Each row is a point on a landscape with many peaks, with its height.
A climber steps from a point to whichever of its 3 nearest points has the largest rise for the distance, and stops where none of them is higher. Distance is the straight distance between rows; heights are no part of it.
Vip height 1.23: [-13  -5  -8 -12  16  26 -24   0]
Mar height 5.92: [ 78  52  26   6 -11 -45  33 -71]
nof height 6.07: [  7 -14 -33 -24 -26  17  99  16]
foro height 3.09: [ -5   5  -9  -1 -19 -13  38  41]
mudo height 6.09: [ 41  13  30   2   2  -2  11 -50]
lir height 2.45: [  2  -7   9 -11  16  28 -12 -15]
Fiki height 1.84: [-43 -27  -6  -2  -3  26   4  15]
tovo height 1.90: [-59 -26 -16   5 -14  36  -5  26]
gakad height 0.59: [-27 -14 -11 -27  23  28 -47  31]
ras height 6.02: [ 75  39  38   8  -5 -30  14 -61]
pep height 0.22: [-18  -6   6  -2  -2   4  14 -10]
nepe height 6.26: [ -2  18  36   6  19 -26 -83 -61]
kasom height 5.09: [ 35  26   3  29  29 -32 -48 -39]
fev height 5.27: [  8 -16 -33 -29 -19  21  66  32]
mibi height 0.73: [ -9   4   0   0   4  -2  24 -17]
nuf height 1.59: [-15   1   2   7  -9 -16  27   2]
pumat height 5.99: [ 62  37  21  -1  -6 -47  32 -68]
Namil height 6.48: [-57 -12   8 -12  17  14 -82  46]
Dez height 6.41: [-24   0  28   6  21  -7 -93 -53]
Mib height 6.53: [-53  -7   8  11  20   2 -76  27]
kopi height 3.54: [  9   0   8   2  31  15 -41   5]
Fut height 6.03: [ 48  20  28  20  18   6 -22 -29]
Funum height 0.62: [-38 -27 -17 -28  12  37 -37  21]
fosif height 2.35: [-30  -4  -1   0 -17  -2  22  39]
kug height 5.74: [ 28   3  20  -4  10  16  -7 -21]
taza height 5.75: [ 57  33  15  36  21 -12 -25 -36]
pom height 1.95: [-62 -33 -10   3 -30  32   3  50]
sulog height 1.94: [ 40  17  -5  13   2 -48  42  -8]
gibu height 5.30: [-11 -27 -56 -24 -30  23  78  37]
funa height 1.93: [ 39  19   2   8  -3 -44  39 -36]
did height 6.13: [  7  19  14  20  26 -35 -64 -49]
popo height 2.19: [ -1   8  -1   9  -8 -29  35   9]
roz height 2.22: [-26 -22 -17 -31 -34  11  26  66]
zuli height 1.86: [ 50  19 -10   6   2 -27  56  17]
tenim height 1.88: [-69 -42 -25   1 -17  43 -12  35]
disa height 1.92: [ 48  29 -13  20   1 -55  49 -31]
nomag height 0.39: [  6   3  11  -1   5 -12  21 -31]
Gide height 6.00: [ 12  10   4  18  33 -16 -58  -3]
Lofo height 0.55: [-80 -51 -39 -28  -6  49 -42  42]
Mebas height 4.23: [  3  -7 -22 -19 -17   9  41  50]
Napep height 1.97: [ 14   7  -2  11  -1 -37  43 -10]
Dobi height 6.57: [-28  -2   5   4  28   0 -66  26]
vibu height 0.60: [-54 -35 -28 -19   2  42 -26  22]
Mosa height 5.96: [ 80  38  37  32   3 -17  -6 -49]
dudiz height 2.01: [-55 -25  -4  -2 -35  25  14  60]
Duku height 1.44: [ 29  14 -17 -10  -6   0  59  36]
gusin height 6.22: [ 36  15  25   2   6  10  -8 -25]
tiv height 6.54: [ -9  10  19  14  15 -29 -76 -38]
dop height 0.74: [-24 -18 -12 -17  10  32 -18   4]
zabo height 6.08: [ 44  26  33   5  -7 -21  15 -55]
vufa height 3.33: [ -6 -17 -29 -34 -29   9  41  61]
tid height 4.20: [-20 -29 -50 -34 -29  22  60  52]
Semez height 4.73: [ 25   9   9  13  27   1 -33  -3]
Kag height 1.89: [-69 -48 -17   4 -27  31   2  58]
fada height 2.12: [-53  -8  -5   5 -21   6  15  49]
Lem height 6.66: [-29   6  13  17  21 -20 -80 -10]
lafe height 1.16: [-23 -13   1 -10   1  28  -6  -9]
zem height 6.18: [   5   10   45    8   28   11 -103  -55]
Zutam height 6.04: [ 66  26  34  17   5 -11  -3 -45]
Vive height 1.91: [ 62  24 -10  19   0 -39  62  -6]
Zifes height 5.65: [ -5 -16 -32 -11 -42  17 117  20]

Two climbers start at each pair of points below. Name the first point that both come to, or write none.
Mebas and Funum => none
Namil and Dez => Lem
disa and mibi => popo
gakad and lafe => lir
nepe and dop => none

Where does a climber stop that starts at each point below?
taza => gusin
fosif => nof
zabo => gusin
pep => nof
Duku => nof
tenim => nof
zem => Lem
kasom => Lem
